Points on a hilly landscape, in no order, each with its height.
A ball rolls from a point to whichever of its 2 nearest points has the largest drop for the distance, and stops where none of them is lower. Distance is the straight distance between rows; heights are no part of it.
q_804 height 32.0: [149 147 107 137 146 137 149 241 107 106 126  91 101 182 141 162 100 113
 145 150  79 152 113 133 118 141]
q_714 height 75.3: [127 109 140 140 100 115 133  77 123  99  98 101 123  82 136 118 146 182
 114 159  81 146 147 164  91 133]
q_536 height 67.6: [131 154 104 120 177 171 107 139 181 140 192 188 148 128 123 126 131 117
  99 139 124 133 129 112 166 119]
q_783 height 52.6: [147 144 144 129 133  73 129  63 125  67 120 140 154  85 108 137 116 145
 103 118 204 146 145 112 152 126]
q_80 height 65.6: [140 146  85 117 194 139 132 130 156 131 210 184 124 156 154 163  88 115
  90 121 173 143 107 118 122  83]
q_35 height 16.8: [176 163 106 175 119 152 132 158 195 120 116  89 129 130 114  96 134 141
 149 171  57 138 115 116 122 143]
q_313 height 78.3: [ 90  75 111 165 149  53 114  90 145 155 131 129 131 126 188 149 139 104
 172 120  99 131 144 161 129 146]
q_759 height 22.5: [125 134 110 179 140 141  98  75 203  78 155 149 146  96 105  89  97 128
 150 195 157 167 140 117 147 107]
q_904 height 69.8: [137 145 143 113  90 120  97 115 148 124 107 156 171 129 114 107 140 142
  78 106  47 112 102 153 100 132]
q_839 height 35.3: [190 164  93  95 136 146 154  81 131  88 170  94  92 137 171 114 146 165
  70 139 150 116 115 119 134 130]
q_77 height 29.0: [ 91 117  74 165 122 192 117 106 172  93 138 103 118 112 110 110 118 136
 153 212 109 157 139 117 136  95]
q_231 height 42.2: [ 82 118 102 147 152 116 165 137 146 152  86 130 148 147 182 138 117 176
 132 176  62  93  95 182 109 157]
q_795 height 68.9: [131 145 135 101 135 185 100 129 169 149 151 163 182 107 128  96 154 118
  63 132  81  97 101 147 151 136]
q_551 height 74.1: [ 81  92 116 128 130 166 119 112  85 100  70  88 118  71 127 110 154 182
  96 136  86 144 143 159 113 130]
q_367 height 48.2: [ 77  97  98 108 194 150 120 121 105 123  73 153 120 185 192 134 156  85
  98 126 185 146 150  96 146  98]
q_739 height 77.8: [175 120 135 133  96 129 126 162 101 101 132 129  93 121  73  95 125 137
 103  99  89 130 122 134  97 123]
q_81 height 81.9: [120 115 104 136 116 116 148 150 123 141  41 104 124 150  64 197 123  93
 142 109  65  80 114 146 139 172]
q_635 height 44.5: [ 84 108 126 109 176 137 122 105 158 138  92 137 186 147 178 132 167  81
  87 124 146 111 120  96 141  94]
q_381 height 81.8: [ 36 124 142  93 136 143 103 158 120 140 148 177 189 112  97 137  93 128
 128 137 132 130 116 112 117 142]
q_385 height 33.1: [ 98 139 129 152 147 176 126 123 133 149 107 130  97 116 120  84 128 154
 136 127 151 130 109 118 111 106]
q_998 height 33.8: [155 132 142 122 106 155  89 168  93  95 159  57 149  99 140  82 108 101
 114 120 156 154 135 132 130 133]
q_84 height 19.9: [137 116 163  94 108 140  75 118 109 141  93 141 101 182 118 110 170  96
 132 103 184 162 166  87 163  51]
q_575 height 53.6: [115 134 101  79 142 111 168  99 111 130 107 145 124 165 157 185 154 142
  83 107 155  90 132 100 155 159]
q_680 height 55.5: [170 179  98  96 140 107 160 114 119 146 100 110 106 194 140 195 122 150
  87 113 131 105 114 119 147 159]
q_851 height 39.1: [105 143 128 134 145 140 119 165 118 146 109 139 129 109 145 116 108 135
 131 133 104 110  95 181 179 184]
q_290 height 62.4: [152 110 100 158 169 128 191 139 130  77 124 156 129  79 142 127 141 132
 109 123 163 100 112 140 152  65]
q_975 height 16.5: [117 120 135 161 142 113  92  76 170  94 133 182 133  92  93 106  86 129
 126 130 173 168 123 123 135 110]
q_621 height 70.8: [220 154 150 122 118 126 109 138 143 117 121  96 132 147 193 151 112  88
  88  52 151 163 143 176 107 158]
q_157 height 23.5: [175 172 186 158 102 119 157 162 121 130 125 100 152  73  75  95 128 158
 149 118 135 120 133 114 106 168]
q_46 height 76.3: [120  84 128 154 105 125  87  92 132 120 148  96 146  82 151 120 132 128
 124 145  76 167 161 180  86 133]
q_359 height 69.0: [115  90  95  91 125 149 170 180  36 112 128 118  57 141 129 147 161 135
 116  99 130 111 150 115 143 123]
q_371 height 30.5: [168 136 104  99 128 141 134 105 123 112 149 138  70 167 175  98 159 155
  87 128  92 119 110 155 125 113]
q_960 height 22.9: [132 109 147 112  99 147  42 182 107 155 127 145 104 187 143 102 124  95
 147 115 139 167 163 133 177  78]
q_861 height 62.6: [154 132 121 135 132 148 109 173 121 138 135 167  79 172 136 141  84  89
 155 118 135 154 105 174 124  97]
q_237 height 39.2: [146 138 142 137  99  98 103  71 152 107 208 101 163 105  90 110 135 103
 144 164 161 138 163  93 121 140]
q_602 height 63.9: [147 122  86 148 197 128 199 145 139 139 164 161 143 135 157 155 104 163
  96 116 194 117 101 129 126  77]
q_569 height 83.0: [102 136 180  93 103 144 111 149 103 199 190 120 152 120 153 111 120 138
 144 126 127 116 120 139  92 160]
q_297 height 71.7: [199 138 132 151 115 111 110 127 159 133 152 117 165 122 182 130 108 101
  75  68  88 122 117 185  94 162]
q_524 height 80.8: [ 72 120 137 110  85 153 108 181 100 149 143 137 142 129  54 126  74 118
 160 127 138 113 103  99 114 116]
q_377 height 49.8: [154 146 163  87 112  76 106  48 130  87  79 144 146 133 123 161 126 139
 107 116 192 150 154 142 193 165]
q_494 height 82.6: [ 64 140 130  98 124 124 101 128 118 158 164 101 191 120 145 144 109 139
 131 147 107 119 120 121  89 165]
q_311 height 50.3: [128 126 121  50 111 146 167 122  90 116  72  98 135 159 139 198 172 102
 121 101 179  87 163 128 176 168]
q_159 height 38.6: [ 75 111  99 150 166  96 154 123 175 109 104 178 171 124 107 153 115 125
 153 167 142 124 139  89 175 135]
q_761 height 58.6: [121 130 111 153 176 139 127 157 125 105 121 183  89 135 157 136 103 101
 151 122 175 166 128 143 150  70]
q_901 height 14.7: [165 168 170 152  97  61 120 101 142 107 155 179 165 117 103 123 132 158
 128 104 135 163 185 107  77 128]
q_873 height 83.6: [104 112 178 127 137 151 123 106 128 187 178 112 126 106 181 100 124 138
 165 170 156 139 126 169 102 131]
q_664 height 20.0: [163 169  89 161 149 141 154 125 174 148 164 106 121 129 127 121 140 157
 134 175 110 114 123 113 137 140]
q_234 height 19.7: [166 134 136 175 102 104 157 150 174 126 110 100 139 119 110 112  94 124
 165 152  79 101  79 140 107 144]
q_712 height 29.2: [162 136 154 167 135 188 114 148 115 137 136  91 102  89 127  48 144 132
 127 129 145 146 138 146 131 121]
q_162 height 12.1: [111 109 125 109 103 158  61 205  78 167 146 112  91 170 122  98 115 144
 130 107 132 143 159  87 128  72]
q_766 height 39.7: [132  91 138 131 129 138 126 104 156 132 131 163 106 130 129  81 139  84
 126 152 130 101  91 163 179 114]
q_939 height 69.5: [231 164 175 113 141 131 134 154 103 115  94  90 103 158 152 170 118 117
 116  73 151 163 151 172  94 118]
q_179 height 42.6: [123 118 105 105 112 116 110  58 141  83 190 119 129 105 106 127 177 142
 119 165 141 152 178  66 138 116]
q_711 height 35.7: [ 63 106 103 139 117 137 139 162 151 128 110 153 157 134 100 118 137  99
 168 174  88 110 118 110 171 146]
q_207 height 42.5: [124 106 167 103 146 131 136 102 154 161 115 174 143 128 124 123 166  83
 100 109 136  91  94 113 141  86]
q_701 height 79.0: [110  70 146 135 133  61 144  62 132 152 133 120 126  94 211 134 155 135
 153  97 143 116 141 165 130 157]
q_218 height 30.2: [201 163 134 192 137 103 129 130 135 128 176 143 105 105  92 131  91 109
 139  93 192 154 150 125 127 128]
q_990 height 26.4: [189 137 134 204 125  69 143 141 158 131 150 145 126 100 106 145  61 131
 161  97 149 152 119 160 104 136]
q_662 height 65.1: [112 112  92 125 153 133 189 182  68  72 116 143 101 102 136 150 141 117
 126 136 156 104 134 141 176 118]
q_110 height 70.9: [144 170 155 131 123 135 142 158 156 118  81 201 183 119 120 134 140 159
  98  85  90 128 108 111 103  91]
q_862 height 26.2: [184 134 162 107  89 139  71 104 110 141  82  82 103 190 110 112 159  80
 113  86 167 157 151 101 124  76]
q_226 height 23.6: [119 130 101 122 150 145 177 175 108 149 153 141 103 173 182 132 130 151
 134 151  91 105 104 145  71  95]
q_890 height 23.7: [ 92 110 131 145 162 139  80 106 188 125 132 233 115 120 108 102  74 118
 125 110 141 186 110 121 121 100]
q_10 height 53.5: [ 72 114  92 115 203 161 118 146 115  95 134 177 114 146 170 115 141 117
 115 144 168 172 154 106 155  90]
q_121 height 57.4: [182 201 110  87 137 134 107 121 127 153 118 116 122 200 124 195 131 117
 101  91 137 141 136 103 117 135]
q_497 height 80.1: [146  89 155 153 136  71 184 155  92 142  89  88  92 106 127 156 156 124
 157  94  93  98 127 149 133 172]
q_965 height 46.1: [143 154 148  76 114 105 150 127  95  91  92 128 157  99 116 188 131 129
 126 112 170 115 155 149 198 183]
q_25 height 22.6: [188 130 147 172  77  78 163 159 158  88 111 136 126 123 105 147  44 121
 189 129 101 130  90 148  87 125]
q_432 height 29.9: [107 120 143 116  89 150 111 149 112 156  74  64 109 131  45 100 114 136
 128 127 109  94  80 106 155 171]
q_730 height 20.1: [170 168 183 193  97 100 133 112 158 114 146 129 183  88  85  84 118 141
 134 122 134 141 174 125  82 139]
q_261 height 79.3: [148 133 154 106  74 129 108 157 114 122 152 173 125 135  60 114 107 108
 125 115 114 124 119 143 135 139]
q_268 height 25.8: [159 136 163 162 136 155 138 139 113 147 129  66 128  59 101  87 147 145
 103 111 121 105 127 147 138 192]
q_629 height 26.8: [145 172 128 124 138 127 162 201 124 178 149 121 125 177 183 137 132 127
 150 152  89 110 105 135 110 142]
q_83 height 84.6: [127 146 172 114 113  75 122 111 140 173 116 110 150 177 169 151 120  78
 168 146 133 114 106 152 142 146]
q_317 height 65.5: [153 134 154 110 122 137 150 180  91 138 117 114 118 153 133 159 129  80
 148 118 149 115 109 142 120  84]
q_476 height 77.3: [ 76  80 108 140 140 135  74  95 141 162 154 125 149 103 188 138 159 107
 140 117  92 162 165 153  93 116]
q_806 height 67.5: [204 131 148  96 142 155 150 151  86 133  88 109  82 158 111 170 131  94
 156  90 159 123 143 178 112  84]
q_149 height 41.0: [ 65  93 132 148 134  87 150  63 162 127 134 146 137  90  92 138 122 148
 184 170 160 123 138  94 128 129]
q_671 height 38.5: [168 162 112  99 105 123 139  66 127  92 159  89 114 121 109 110 171 166
  86 154 135 114 139  96 142 156]
q_709 height 40.9: [ 85 132 120 117 149 120 120 114 132 160  88 119 150 130 189 124 133 164
 104 131  84 108 103 173 157 197]
q_875 height 43.2: [ 51  96 124 127 131  64 152  80  92 118 134  89 150  98 134 152 118 138
 171 164 162 107 141 111 111 164]
q_887 height 42.3: [ 93 117 134  73 111 131 116 136  94  88 121 132 176  93 110 157 138  95
 126 120 161 119 147 116 196 163]
q_584 height 36.0: [127  94 124 145 121 139 122 122 128 122  73 105  88 104 105  93 140  99
 125 125 108  94  96 174 216 173]
q_422 height 75.8: [160 147 129 126  96 141 144 175  92  97 143 120 101 127  89 105 154 139
 138 125 129 146 145  76  95  68]
q_132 height 29.8: [163 137 169 102 100 131 100  96 116 158  82  90 128 152 147 112 161  82
 104  72 150 118 113 131 125 127]
q_949 height 84.1: [117 144 184 105 160 110 142 125 153 177 158 142 172 145 217 118 132 128
 146 158 154 111 111 156 153 145]
q_968 height 29.7: [ 87 121  92 122 109 195 106 101 178 135 147 131 137 142  92  97 125 151
 122 201  85 123 107 109 134 104]
q_962 height 12.7: [137 118 108 137 127  65 141 126 102 147 170 132  76 149 137 166 152 145
 157 105  84 147 152  96  49 111]
q_446 height 74.0: [127 158 121 122  93 146 163 171 127  81 118 171 136 136  98 131 109 151
 172 127 109 144 125  70  91  86]
q_815 height 18.9: [144 135 115 135 139 129 143 173 105 153 192 130 100 138 152 143 118 136
 145 122  94 137 118 125  27  86]
q_72 height 4.6: [158 147 126 120 113  75 100 114 110 131 159 147 117 138 141 153 149 137
 117  72  97 165 161 107  77 134]
q_824 height 21.4: [ 68 100 120 103 112 190  81 145 106 184 149 119 126 145 123 104 153 172
 112 137 102 137 164 102 114  90]
q_22 height 23.4: [122 157  73 141 147 125 161 110 159 107 147 140  91 146 108 127  98 164
 145 174 136 121 104  96 143 138]
q_136 height 30.7: [ 66  99 119 156 155 191 125  86 168 148 113 197  98 101 110 111 114 174
 137 119 123 154 128 120 107 104]
q_99 height 32.6: [ 78 108  99 134 125 150 135 134 111 141  89 123 114 123  59 117 146 115
 134 131 128  83 115 104 189 164]
q_188 height 72.1: [ 98  97  80  98 135 163 152 136  67  98 132  83  95 114 157 140 173 171
  91 119  95 129 158 118 103 127]
q_464 height 27.9: [116 144 167 126  93 147  96 106 124 145  81  65 156  90  75  72 136 157
  92 123 111 110 102 124 139 181]
q_663 height 25.9: [ 90  94 127 113  75 159  57 116 140 159 125  90 131 158 100  76 128 161
 125 156  96 119 128  88 113  81]
q_366 height 79.6: [120  88 150 142 135  85 176 107  99 162 124 100 104  83 158 135 193 137
 158 111 121  91 153 139 140 156]
q_667 height 45.5: [ 74 120  93 146 153  71 118  77 113 131 119 105 133 132 119 185  67 119
 135 122 184 128 121 106 110 163]
q_525 height 72.2: [101 135 119 114 137 140 169 178 139 105  87 223 162 146 104 170 128 130
 124  98 105 125 126  82 102  83]
q_579 height 80.9: [134  99 113 145 134  74 175 152 109 108  82  71  97 134 101 187 112 107
 169 144 101 105 112 147 165 187]
q_91 height 43.5: [ 66 112 132 132 119 111 168 101 151 150 135 143 134 149 153 124 104 167
 185 210 101  95 100 140 107 142]
q_107 height 35.4: [169 128 131 168 112 113  84  88 150 129 195 114 113 132  98  91 113  64
 128 125 165 137 140 126 134 133]
q_684 height 37.4: [109 137 122 102 125 153 107 135  97  77 143  96 177  88 129 107 135 113
 106 140 158 136 128 115 136 113]

Call two points neighbours if one is among the 2 nearest of the other. Go from one point of each pair to the other, from neighbour to neighbour, staying as low as possible. Name the highest point that can't be avoided.
q_72 and q_290 | q_297
q_162 and q_84 | q_960
q_162 and q_975 | q_968

Where does a ball stop that starts at each point below?
q_949 | q_290
q_804 | q_72
q_739 | q_290
q_179 | q_72
q_497 | q_290
q_297 | q_290
q_237 | q_35
